Points, in no order, along strands that fork and pass close to each other.
(in the rows, 128 means zero)
Points whose rows are less than 116 apart are linked; no others are.
z682: [ 74 123 102 105 133 112  75 115 133 109 145 152  76 164 123 155 110 120
 113 122 120 188 162  99 131 116 153 165 193 145]
z73: [116  67 105 135 128 153 158 132 138  75 120 142 114 166 118 130 172 137
 162 173 148 158 134 136 130 133 101 103 180 116]
z232: [117  36 143 110  97  69 133 164 153 127 146 121 130  68 121 105 117 106
 108 117  97 152 107  67  77 125 167 132 171  68]
z405: [137 118 164  78 201  98 121  80  87 157 145 115  80 162 130 163  95 163
 101 131 130 154 185 125 183 100 169 173 120 140]
z824: [129 113 133 127 133 170 122 131  98 112  99 176 171 113 136 121 130 148
 143 157 118 103 101 165 145  99  70 113 100 145]
z773: [114  96  97 152 160 141 138 122 152 108 146 104 152 146  96 105 108  94
 133 105 146 124 101 144  72 131 107  83 119  80]
z658: [124 142  66 128 151 159 126  74 162  95 121 108 119 175 106 107 123 129
 168 127 195 123 160 133 107 139 106 102 115 138]
z177: [142 170 122 171  32 115 143 151 160 127 136  85 128 105 124 175 142 104
 122 114 132  69 133 142 116 189 159 164 113 162]
z920: [115 161  80 137 116 184 151  90 151 102 131  93 121 162 105 117 135  97
 157 128 202  97 155 145 105 149 121 121 107 133]
z576: [140 147  93 152 113 143 147 125 119  91 101  98 155 144 144 116 172  85
 181 136  97  32 104 150 146 109 118  93 132  82]
z507: [ 79  90 129 116 176  97  70  85  91 136 163 156  90 108 118 149  82 152
 101 117 118 146 179  69 123 147 148 152 142 121]
z914: [180 133 137 167 155 112  92  74 129 111 109 130 116 110 114 127 114 188
  94 113 141 115 153 135 127  99 131  89  87 156]
z852: [128  74 138 130 143 183 211 163 121 147  93 152 121 152 110 130 158 118
 104 165 158 165 109 181 123 155  98 143 137 135]
z377: [131  84  91 139 155 150 109 169 172 135 159  97  96 142  91 107 166 119
 139 103 149 194 113 142 112 133 146 110 151 129]
z205: [135 206 121 125  98 151 101 210 121 182 128  98 123 135 135 103 156 116
 141  85 128 140 134 167 197 176 140 149 113 151]
z39: [103 126 183  96 183  82 105 133  76 169 139  97 114 132  90 142 128 134
 103 128  65 132 140 159 193 103 132 142 147 100]
z251: [116 164  95 152  87 132 142 102 100  79 112 144 197 153 164 169  85 110
 163 141 144  29  79 115 105 127 152 153  97  92]
z172: [107  93 135 146  99 159 155 177 117 114 105 137 171 103 115 150 172 116
 122 151  91  78 102 173 136 119 105 135 132 125]
z511: [140 172 126 191  61 116 119 153 158 137 137  93 128  96 124 167 134 119
  97  98 113  87 136 130 128 143 171 145 109 176]
z89: [126 150 131 140  50 112 154 159 180 131 146  96 117 101 128 146 160  96
 142 113 126  87 149 142 123 227 139 160 147 141]
z965: [164 157 122  78 148 148 120 120 124 154 169 141  77 207 135 121 149 123
 175 144 160 218 150 116 169 147 122 133 143 166]
z831: [119 170  89 176  54 130 138 156 127  98 130  93 152 121 131 135 135  97
 162 123  80  58 103 133  92 151 126 131 114 136]
z76: [103 142  85 139 102 100 142 140 153 120 137  81 124 126 126 104 162  82
 174 115 130 105 145  98 117 150 149  95 189  87]
z999: [ 99  87 153  88 175 132 146 157 132 163 165 150  97 164 130 131 131 118
  81  93  87 220 160 151 142 168 156 136 150 137]
z741: [ 95 136 184 109 128 168  80 107 106 118 149 206 151 100 176 128 103 127
 120  96 101 134 121 137 124 111 103 141  73 136]
z926: [124 149  95 150 132  77 129 139 132 105 145  91 152 123 125 122 106  96
 139  83  83  67  89 133  85 145 118  69 138  64]
z562: [ 61 104 140 127 123  87 118 117 132  87 158 151 127 108 129 153  69 140
 121 121 137 131 144  86  66 169 128 114 119  97]
z758: [143  86 142 144 109 137 142 176 167 118 131 117 150  82 119 120  99 104
 106 102 119  99  56 137  59 121 138 131  81 104]
z543: [146 165 130 124 125 157 117 131 111 123 112 149 144 117 142 113 154 152
 145 130 104 123 117 146 147 103  65 111  93 158]
z984: [134 167 124 112 125 131 126 158 152 174 140  96  83 175 129 138 162 150
 162 131 174 180 171 103 193 156 192 161 169 160]
z148: [175 158 166 138 111 168 168 162  96 124 110 162 114 161 171 132 128 140
 114 163  92 160 119 130 180 132  81 132  80 195]
z161: [105 115  75 111  87  87 133 150 142 136 142  75 126 126 110  91 148  71
 160 125 119 142 126  93 115 113 158 133 209  64]
z911: [151 116 110 112 159 162 141 116 139 138 152 144  94 172 119  93 157 128
 154 124 163 199 131 142 116 130  79 101 135 139]
z913: [102 117  76 161 156 102 121  95 136  58 112  87 130 132 137  90  93 123
 149 119 113  99 160  67 114 137 131  83 165  59]
z864: [115  95 181  98 175 152 141  86 112 112 115 202 131 121 126 120 103 172
 144 148 134 148 142 138 127 140  98  96 107 129]
z768: [173 190 140 116 130 123 136 165 121 178 136 112 106 160 178 151 136 141
 100 118 137 183 145 148 203 118 176 153  85 187]
z967: [155 184 107 155 131 147  90 111 115 117 110 125 129 111 139 113 142 163
 130 116 103 108 135 124 142  98  94 118  96 182]
z494: [ 83 102 209 108 132 136 105 115 110 151 159 216 141  85 148 136 104 137
 103  94  96 142 120 141 118 135 121 120  86 116]
z121: [137 103 126  76 184 116  99 117 108 158 160 131 105 167 104 120 142 133
 139 130 126 200 137 126 139 107 110 128 174 114]
z585: [107 120 130 158  94 149 113 168 107 126 138 136 174 101 129  95 104 105
  92  87  85 121  76 152  79 120  85 135  89 133]
z929: [101 136  64 166 122  94 144 130 144  84 112  76 112 130 140  95 121 107
 157 115 113 116 161  75 125 136 143  86 182  68]
z896: [213 150 167 132 107 126 121  98 127 122 101 165 128 131 156 149 143 175
 137 163 128 114 125 106 155  91 108 114  85 194]
z664: [133  67 152 121 182 119 111 117 137 119 151 138 139  85 134 101 130 136
 148 104 135 130 105 113 101  83 131  85 129  76]
z225: [115 182  98 116  82  80 132 126 129 125 139 112 136 113 161 140 112  92
 156 105 138  79 124  85  76 108 143 112 135  93]
z688: [ 93 150 149  93  95  90 125 163 164 177 137  84 120 141 103 130 125 121
 135 118 114 154 173 122 182 172 197 175 189 136]
z629: [165 140 170  89 190  92 106 136  89 172 156 141 110 129 126 122 144 152
 121 143  88 165 125 140 172 113  95  95 124 128]
z531: [158 146 143 115 117  90  90  71 133 123  96 150 118  64 152 108 140 171
 132 133 143 108 156  78 149  55 152 116 135 124]
z763: [145 177 120 163 132 143 152 142 126 116  90  92 122 131 130 128 162 148
 171 166 141  98 122 163 160 150  99  90 116 133]
z891: [127  27 106 142 162 182 166 151 157  84 108 129 129 143 101 139 143 127
 138 158 162 150  87 147 101 109 147 135 141 122]
z330: [200 165 164 129 122 134 110 107 118 149 128 160 114 130 171 144 151 166
 108 131 122 141 142 116 161  81 127 126  77 198]
z37: [136 114 107 145 157 143 161  94 141  97  82 133 111 161 109 149 123 179
 147 203 168 132 148 122 144 149 124 115 137 161]
z672: [106 141 108 137  74 137 135 137 114 109 117  78 154 141 141 150 176  68
 125 170  98  38 107 189 108 182 138 190 122  83]
z862: [113 120 162 113 126 143 145 175 104 143 122 164 123 120 176 106 140 134
  48  81  58 179 129 160 168 140 105 131  91 169]
z796: [127  86 120 113 182 105  80  53 126  58 117 152 125 117 143  99  97 163
 175 138 147 130 169  99 114 136  99  98 136 104]
z654: [169 102 118 140 167 132 156  74 141 111  77 135 126 155 101 144 111 198
 121 184 187 139 153 132 126 133 128 107 111 180]
z564: [138 137 118 116 139 154  77 138  69 153 138 154 150 131 164  76 123 152
 111  89  75 168 122 119 152  96  50 141  95 158]
z424: [163 174 120 132 170 121 103  78 143 125 113 123 120 112 126 122 121 157
 133 113 148 101 153 125 129 106 115  97 106 150]
z964: [158 112 140 124 154 161 139 173 155 183 137 106 116 113 102 100 151  85
  90  75 143 172  76 148 110 119 133 134 115 132]
z970: [118  75 151 146 111 129 154 167 141 111 122 137 173  81 123 125 172 109
 125 137  90  83  88 153 120 107 126 106 134 105]
z306: [132 108 170  93 181  85 106 165  99 181 149 119 113 119 104 127 148 144
  90 115  75 162 119 144 163  98 135 119 132 110]
z762: [135 110 110 139 140 155 159  89 119 124  93 147 151 124 125 182 140 148
 116 187 191  66 145 136 126 123 157 159 114 138]
z418: [193 131 134 114 165 140 150 125  97 124  65 155 142 151 113  86 112 133
 134 180 153 136  77 179 124 137  53 101 105 141]
z968: [ 91 108 161  86 176 132 142 129 122 162 162 173 104 153 147 144 112 133
  70  91  93 191 183 124 130 166 151 138 124 133]
z678: [154 172 105 164 122 160 150 172  92 126  82 108 139 144 126 109 159 139
 153 181 134 113  89 199 166 150  65 113 115 147]
z22: [121 198 113 152  97  87 111 148 151 167 141  87 125 108 114 167 109 125
 101  96 109 112 139 130 130 157 183 153 118 150]
z903: [195 154 166 106 161 126 123 102 108 108  79 157 132 141 128 102  98 151
 143 167 129 128 117 153 128 131  50 101  87 163]
z821: [ 83  66 132  77  87  61 117 158 116 132 150 134 135  99 112 110  92 106
 108 131  89 170 122  69  88 120 149 155 200  60]
z343: [ 99  96 107 133 145 138 155  71 133  86  82 153 168 130 136 155  88 141
 130 174 183  78 141 110 122 125 178 136 139 119]
z846: [124 195 106 146  81 101  95 108 117 136 152 121 141 105 140 145 101 114
 143 103 131  79 109  90  86  80 155 128 118 128]
z893: [117 158 114 157 137 136 125 143 169 135 120  91  97 137 123 123 156 151
 164 131 152 138 172 123 148 171 145  99 150 144]
z446: [ 98 130  95 135 129 117  74  89 136  85 140 152  78 142 131 143 106 141
 117 120 143 166 166  84 111 115 144 152 173 148]
z69: [ 93 171 141  95 124 138 122 128 149 171 163 148 130 132 133 146 107  92
 100  83 141 147 151 126  94 153 134 146 131 141]
z270: [223 215 116 142 132 124  99 119 144 166 120  97  99 144 133 116 147 161
 165 131 171 140 138 135 175 130 142 110 104 173]
z183: [133 142 124 159 147 147 158 131 156 111  97 111 104 149 109 139 158 168
 166 167 159 141 157 139 159 170 112  96 134 141]
z785: [122  82 113 114 175  97 100 123 129 131 145 111 136 105 111  91 131 120
 138 112 133 153 114 100 107  71 143 113 181  68]
z414: [ 80 123 118 143 142 147 171 100 142  90 103 152 172 134 121 168  75 125
 127 164 161  75 133 131 101 148 133 120 117 116]
z660: [143 165 102 150  62 137  92  96 122 132 151 132 151 102 149 138 151 118
 139 107 138  83 125  93 119  51 155 151 115 168]
z801: [120 136  94 156 106  70 114  95 126 153 119  76 110 127  91 123  92 132
  96 135 145 155 176  80 131  81 198 162 180 113]
z578: [131 154 101 136 173 131 109  82 148  99 119 118 114 132 116 113 108 145
 141 121 166 126 169 132 110 146  96  98 118 129]
z349: [194 157 168 117 139 136 150 105 114 119  86 167 125 139 123 137 118 159
 141 199 131 117 123 131 151 137  86 108  95 175]
z716: [109 125 136 161 105 168 163 107 147 126  97 138 126 122 113 180 140 128
 106 157 166  85 152 144 120 129 146 150 106 159]
z197: [127 120 102 146 123 177 100 170  93 160 143 109 163 129 140  62 148 131
 108  70  81 181 102 125 143  96  74 148 119 162]
z102: [132 157 134 151 134  80 103  99 136 173 129  75 108 150  87 146 109 149
  90 120 151 148 162 119 164  77 207 165 163 136]
z751: [121 136 132 117  56  92 142 154 183 153 162 100 114 101 120 148 129 112
 123 118 107 122 157 104 135 222 159 156 178 138]
z422: [113 160  97 162  60 153 148 150 126 101 131  87 146 128 143 151 156  82
 154 146 100  38 115 160 113 150 123 160 117 129]
z51: [124 130 161  95 113 122 108  97 127 111 130 160 158  76 160 103 160  98
 191 126 142 103 109 109 137  76 111  95 152  85]
z981: [ 95 125 164 133 115 149 121 172 110 141 134 187 143 113 139 126 117 124
  61  82  56 146 131 153 137 147  91 125  81 157]
z199: [ 82 109 140  99 110  70 109 124 109 121 179 155 139 101 145 153  72 127
 142 107 139 149  99  94  56 157 125 132 137  67]
z705: [185 110 151  84 210 103 106 116  95 166 154 140  99 145 128 104 132 146
 126 120 125 191 124 132 139 138  83  98 136 117]
z216: [136 111 160  93 138 126 137 178 155 201 154 103 130 127 100 117 144  82
  81  74 103 175  99 159 130 133 149 155 125 127]
z415: [ 97 112 181 143 140 121  98  66 124 110 126 180 126  79 141 144  86 172
 120 135 141 102 148 105 131 121 154 110  81 129]
z489: [109 159 123 174  79 163 125 126 123 105 126 145 163 110 127 148  94 130
 104 123 125  79 125 131  97 115 117 150  75 161]
z649: [137 144 166 131 122 154 163 180  79 123 109 170 105 142 190 113 144 147
  75 114  75 176 124 156 181 144  78 116  83 184]
z689: [133 126 110 134 128  77 126 166 133 144 166  99 154 104 107 117 112  92
 107  85  96 105  70 126  67 146 125  99 135  87]
z628: [127  93 142 115 131 196 203 126 123 125 126 177 107 191 124 146 162 132
 139 170 153 179 148 158 133 168  93 146 141 142]
z584: [ 97 159 115 161 106 119  75 153 110 132 159 132 147  98 138 133  93 145
 101  92  42 111 130 105 104 131 107 137  92 160]
z858: [159 132 161  81 170 105 112  74 119 159 143 138  97 159 135 150 121 163
 106 123 148 164 179  95 155  85 165 150 131 162]
z263: [145 146 165 119  89 190 178 164  99 148 108 149 106 155 143 123 192 100
 105 122 145 145 114 187 160 150  74 152 100 152]
z315: [133  62  98 132 133 149 117 179 189 136 155  93  99 136  91 118 156 115
 121  87 124 199 104 130 113 153 170 157 165 142]
z919: [125 138 151 101 137 159  72 131  77 143 151 186 154 118 169  96 114 135
 118  84  93 163 120 143 136  86  80 151  93 148]
z766: [110 151  69 135 116 180 163 110 120 123 115  84 139 171 110 126 144  76
 152 156 187  54 129 166 122 173 117 139 107 102]
z100: [105 178 139 120 100  68  97 146 145 167 139 108 126 102 112 159 112 119
  78 111  74 111 140 103 141 152 173 145 147 148]
z674: [120  54 138 110 198 114  58  62  98  97 151 169 117 110 132 111  97 155
 162 118 142 165 154 121 115 146 101 107 129 108]
z175: [146 138 104 198  62 173 112  98 120 113 134 121 171 124 141 135 129 128
 130 115 139  80 136 121 108  74 126 154  92 169]
z154: [117  95 152 117 113 194 186 150 102 149  92 152 131 141 120 122 178  94
  91 136 162 122  76 204 132 148  89 165 115 132]
z728: [121  38 105 155 134 152 127 154 178  56 109 129 107 125 104 126 147 126
 124 135 125 154  91 110  96  86 158 120 157 121]
z844: [ 76  94 145 109 157  73  81  99  78 140 157 128  98 119  91 153  67 134
 107 141 101 138 165  73 121 139 137 172 172  92]
z729: [ 80 117 127 140 140 131 142 107 143  78 137 139 143 125 125 148  67 125
 126 130 153 100 150 107  70 150 117 105 124 100]
z65: [ 92 100 185 114 155 135 139  93 128 102 104 201 128  97 130 144 102 191
 113 164 120 111 144 125 140 134 130  97  93 129]
z687: [176 141 140 116 161  95 108  83 134 142 138 121  84 146 141 142 129 182
 112 144 145 186 180  80 157 106 164 136 148 173]
z254: [104  94 180 117 156 133 119 146 119 157 153 177 126  95 128 124 117 121
  76  81  89 142 117 149 114 130 116 112  93 115]
z800: [139  37 120 144 165 194 198 163 142 125 100 133 114 144  99 132 166 133
 128 184 163 161  86 166 106 143 128 145 137 134]
z452: [104 136 108 140  88  60 114 119 141 146 114  90 102 107 106 135  84 135
  92 134 131 154 167  51 104 118 192 165 178 116]
z787: [142 119 125 131 153 179 154 146 145 154 129 113 114 128 117  74 134  93
  95  82 175 157  82 158  97 115  93 114 101 118]
z409: [112 176 143  98 123 172 133 134 150 170 152 144 110 140 134 135 148  98
 113  95 144 136 154 142 134 141 109 131 119 153]
z797: [120 181  76 170  90 100 144 141 116 101 130  87 151 149 149 131 100  97
 155 101  80  55  91 138  88 149 120  85 101 104]
z387: [ 79 138 183  86 142  91 111 115  81 172 169 130 122 147  99 168  62 106
  97 118 109 127 142 141 115 123 133 186 131 106]
z269: [172 135 146 149  93 114 127  81 138  92  75 140 139  86 147 130 149 163
 151 161 153  73 143 101 156  58 146 104 128 140]
z246: [127  86 145 153  88 152 157 176 141 126 127 139 173  94 118 116 107  95
  91  94  98 107  60 175  73 127 103 144  86 124]
z830: [ 97 141 129 135 123  98 110 133 150 157 129  81  98 160  94 149 109 152
 110 122 132 173 184 109 169 137 213 188 180 144]
z636: [ 89 119 117  91 157 127 100 123 134 138 150 137  96 173 111 136 129 128
 131 115 115 195 149 121 144 121 137 149 188 130]
z62: [114  64 166 125 189 133 102  75 109 110 141 181 128 111 126 109  95 149
 132 121 143 157 144 150 102 144  88  97 111 102]
z767: [ 92 123 161 139 111 133 120  71 125  84 107 179 174  82 154 149  77 146
 148 158 140  80 110 124 134 108 155 122  89 118]
z432: [119  96  73 127 148 154 156 112 128  79  92 127 124 173 122 146 153 143
 175 214 171 123 147 126 141 147 112 132 168 134]
z390: [115 122  79 138 126 143 115 123  78  99  84 157 189 112 169 151 148 149
 160 199 113  47 104 129 162 104 137 154 126 129]
z696: [181 108  95 114 176 145 164 147  87 149  70 148 159 137 127 103 146 115
 115 200 180 121  51 174 139 137  73 118 119 125]
z607: [130 152 102 155  99 116 152  93 108  79  69 120 175 147 157 140  97 105
 154 144 126  26  99  91 132 116 165 126 128  72]
z538: [134 173  93 145 141 130 112 163 148 149 142  91 101 155 112  98 178 144
 198 129 173 151 152 131 166 179 135  94 163 125]
z838: [109 147 111 143 168 138 119 119 152 121 145 114 133 126 113 112 127 118
 138 107 143 131 138 146  94 137  93  76 130  96]
z951: [104 112 126 105  98 122 135 107 132  91 141 143 162 106 168 102 143  81
 182 120 158  97 133  94 105  91 121  95 162  47]
z962: [114 140 176  75 186  89 114 105  84 163 144 115  96 150 110 149 107 150
 107 153  92 145 174 124 197 106 133 151 140 118]
z593: [145  76 112 156 152 137 167 144 158  87 145  83 163 151 109 119  95  93
 138 117 150 101  67 123  69 121 138 107 112  62]
z987: [121  66 176 133 144 130 144 144 161 117 123 149 142  78 129 122 160 134
 131 128 122 121 100 124 106  84 133  86 140  85]
z323: [131  54 103 154 120 137 113 175 165  67 129 150  83 135 119 132 178 125
 129 127 115 189  99 133 120  94 142 116 178 130]
z795: [157 141  76 131 145 158 140 152  78 141  75 130 167 140 133 127 158 136
 138 205 139  92  82 179 159 144  77 118 117 140]
z600: [123  89 138 156  77 177 153 192 126 126 102 123 163 106 120 138 181 132
 106 150  58 110 120 181 157 150  87 162 120 157]
z803: [107 151 122 119  84  86 138  97 131  94 134 130 147 108 161 125 104  95
 160 114 153  84 126  57  90 115 145 104 136  61]
z930: [184 174 137 112 138 115 116 123 115 177 137 127 111 160 166 156 130 155
  79 118 128 160 151 135 178  79 156 147  90 193]
z27: [136 176 151 117 106 176 142 153 122 159 137 149 109 142 156 134 179 101
 120 101 145 137 139 168 153 145  77 138 102 155]
z997: [141  73 120 112 120 131 126 184 195 164 169  76 111 124  73 117 125 102
 116  99 109 176  94 133 116 154 193 179 181 132]
z648: [148  79 116 151 129 122 175 165 168  98 136  80 137 117 101 135  93  95
 116  92 130  94  59 118  47 142 147 108  97  92]
z381: [172 152 187 110 128 155 176 133 105 129 101 192 120 143 150 151 126 156
 119 185 104 138 132 132 154 142  80 114  84 176]
z332: [ 97 122  99 129 126 158 171 127 128 115 118 106 166 144 123 140 152  74
 139 165 153  56 115 166 113 158 114 129 125  93]
z77: [149 163 129  94 128 153 130 157 131 166 168 111  80 188 146 131 168 128
 184 138 177 197 167 122 180 165 141 143 149 158]
z553: [106 122  85 150 164 117 134  66 150  40  87 105 152 153 133 115  79 137
 162 135 156  77 153  98 109 135 132 104 141  90]
z666: [205 201 114 153 112 112  87 118 138 160 120 101 114 133 136 130 177 167
 157 136 150 127 127 120 175  88 148 118 116 183]
z18: [138 146 140  89 131 108  99  89 127 119 116 157 133  70 163 113 149 137
 158 126 135 104 140  92 144  69 123 111 151 109]
z354: [162 116 125 140 133 191 165 153 127 135  98 110 110 132 107  83 159 103
 112 114 178 129  59 179 112 104  86 128  87 129]
z814: [145  84 137  99 175 107 112  80 134  78 112 153 137 130 131  91 123 169
 187 157 142 149 141 113 116 124  75  72 145 103]
z53: [105 140 102 173  99 168 140 134 114 109  87 145 165 117 126 160 100 128
  91 150 145  73 117 154 121 127 130 166  86 164]
z241: [ 88 151 165 126  93 121  62 108 106 119 168 185 163  84 165 143  81 122
 141  98 109 119  98 102 107 100 120 146  90 128]
z222: [125  61 121 140 112 140 145 156 142  71 127 169  88 156 130 132 188 133
 154 151 125 189 121 133 137 111 107 103 191 131]
z229: [164 204 110 141 109 123  94 140 126 182 129  82 125 129 125 144 168 145
 144 115 135 117 137 124 184  86 178 146 135 169]
z453: [165 128 105 168 111 180 146 172 124 125 110  88 137 116 117  93 192 102
 145 124 140 115  76 190 133 112  97 114  95 126]
z694: [141  80 120 115 100  79 132 169 188 172 171  73 122 109  82 113 122 100
 119 108 113 161  85 129 105 161 181 153 198 120]
z338: [124 120 176  93 178 144 165 116 115 145 140 195  88 155 158 132 126 163
  88 114  98 176 163 131 145 162 121 100  89 144]
z443: [150  80  98 140 162 158 119 131 149 141 162 109 110 150 101  96 162 130
 152 116 162 187 111 135 109 105 114 103 151 118]
z517: [192 131 140 150 156 129 136  70 128 118  81 133 123 147 114 131 107 192
 102 155 179 132 146 155 122 129 117 105  85 178]
z643: [ 80 125 164 103 128  85 108 101  83 146 160 108 106 148  86 164  62 135
 104 133 116 121 157  89 115 128 151 196 149 105]
z887: [126  84 156  84 160 128 151 165 147 204 164 114 127 154 111 125 117  96
  66  80  93 195 123 163 134 152 160 162 146 135]
z746: [174 103 145  87 172 120 131  78 124  87 119 150 125 155 118 102 131 153
 201 164 155 158 132 124 102 128  63  89 130 140]
z228: [ 92 151 103 166 111 146  87 166  89 130 139 133 157 112 134  93  95 131
  93  86  66 136 121 117  98 136  71 140  89 151]
z783: [118 177 144  97 101 119 128 162 159 186 135  98 112 144 121 140 160 109
 146 119 139 137 162 129 181 154 185 167 169 148]
z23: [ 76  80 127  86  90  41 120 140  99 128 168 142 129 100 135 142  73 136
 124 134 124 169 119  69  75 151 143 144 168  56]
z28: [118 104 105 112 141  87 124 129 128 148 156  80 132 114 108  88 134  93
 150 115 130 138 108  96  99  80 158 126 194  59]
z74: [129 159 102 172 107 130 158 128 120  89  82  95 134 115 153 124 167 115
 170 141 117  34 141 121 155 112 140  96 148  87]
z111: [112 136 119 124  67  60 144 134 144 134 115 100 107  83 131 142  97 125
  88 124 117 129 161  58 101 145 173 146 163 115]
z248: [109 103 131 141 153 111  88  69 140 117 139 141  87 114 115 134  91 162
  99 116 140 146 181  80 109 119 146 123 138 136]
z545: [150 148 108 164 113 121 154 103 131  82  67 117 126  89 144 134 163 151
 146 166 135  56 147  99 158  87 135 103 134 130]
z652: [149 122  87 121 117  59 135 165 146 155 156  57 128 116  99 109 121  82
 135  85 108 112  62 114  63 119 165 113 144  74]
z386: [150 135  86 168 114 165 134 150 130 114 123  89 161 124 122  93 171  93
 168 116 117  75  76 179 126 100 104  90 113 106]
z749: [ 96 164 162  73 138 118 115 128 105 187 170 146 137 151 113 141  81  77
  80  87 113 148 126 149 109 133 124 176 106 130]
z898: [128 142 102 156 129 120 157  74 135  66  78 116 157 138 157 115  83 123
 156 142 141  46 136  86 139 116 154  97 128  67]
z302: [ 90 162 126 136 101  78  94 163 123 146 151 125 142  86 122 142 113 119
 108 106  57  99 118 116 111 137 121 113 122 142]
z430: [176 191 129 123 160 125 109 121 135 164 128 108  86 157 132 120 132 160
 147 125 157 170 153 124 170 144 120 100 107 157]
z176: [ 83 146 167 146  76 129  86  87 119  86 148 174 185  73 166 145  75 138
 163 127 115  98  98 114 119 109 144 134  78 126]
z150: [142 196 144 122 120 103 103 131 134 177 136  80 123 146 110 148 127 141
 114 122 131 129 141 145 198  75 196 169 140 160]
z835: [102 113 106 125 117 149 158 141 117 120 123  81 153 141 127 154 196  80
 132 183 130  56 114 197 127 173 135 170 135  80]
z826: [129  65 131 111  92  71 142 164 168 148 160  99 137  82  98 121 142  93
 108 107  98 143 104 102  92 138 156 132 181  96]
z256: [143 199 133 105 108 140 123 205 125 179 119 119 115 153 171 126 149 116
 122  97 131 163 137 155 207 155 155 171 113 167]
z935: [106 121 122 102  60  71 145 144 174 143 140 109 112  98 115 136 108 111
  95 128  97 138 168  74 123 194 164 159 191 120]
z946: [142 130 145 112 139 173 166 120 140 129 141 163 102 173 125 124 156 132
 145 145 162 183 154 143 123 153  81 120 131 152]
z224: [166 135 188  94 173 123 165  98  92 126 136 202  86 152 164 122  89 167
  99 136 110 173 165 127 145 154 109 111  59 157]
z594: [117 120 123 120 116 168 114 113  93 104  85 183 191 105 154 150 129 163
 164 188 131  66 108 143 151  91 116 149 101 148]

Follow the links from the first point to the second, and from the first to the third. Name the last point that the two ways share.
z443, z37, z263 -> z852
z594, z323, z672 -> z424
z920, z432, z758 -> z578
z838, z903, z891 -> z37

A fork is a point with three links, a tip a point with one. Leave the first point through the second and follow the links. Name the first fork or tip that comes.
z758, z246 -> z102
z494, z254 -> z349
z796, z674 -> z741
z386, z453 -> z224
z251, z607 -> z600
z199, z23 -> z852
z100, z302 -> z578
z920, z766 -> z652

A fork is a point with three links. Follow the links from the first point to the second and name the forks in between, in order.
z418, z800 -> z183 z37
z967, z946 -> z424 z37 z852
z424, z835 -> z578
z728, z593 -> z37 z424 z578
z981, z930 -> z349

Name the points in between on the shortest way along the links from the first point to the second, in order.
z76, z600 -> z161 z28 z785 z664 z987 z970 z172
z229, z584 -> z150 z102 z801 z452 z111 z935 z751 z89 z177 z511 z22 z100 z302
z405, z507 -> z962 z39 z306 z629 z705 z121 z636 z682 z446 z248
z222, z315 -> z323 z728 z891 z800 z852 z628 z946 z911 z443 z377
z887, z225 -> z216 z964 z787 z354 z453 z386 z576 z74 z545 z269 z531 z18 z51 z951 z803
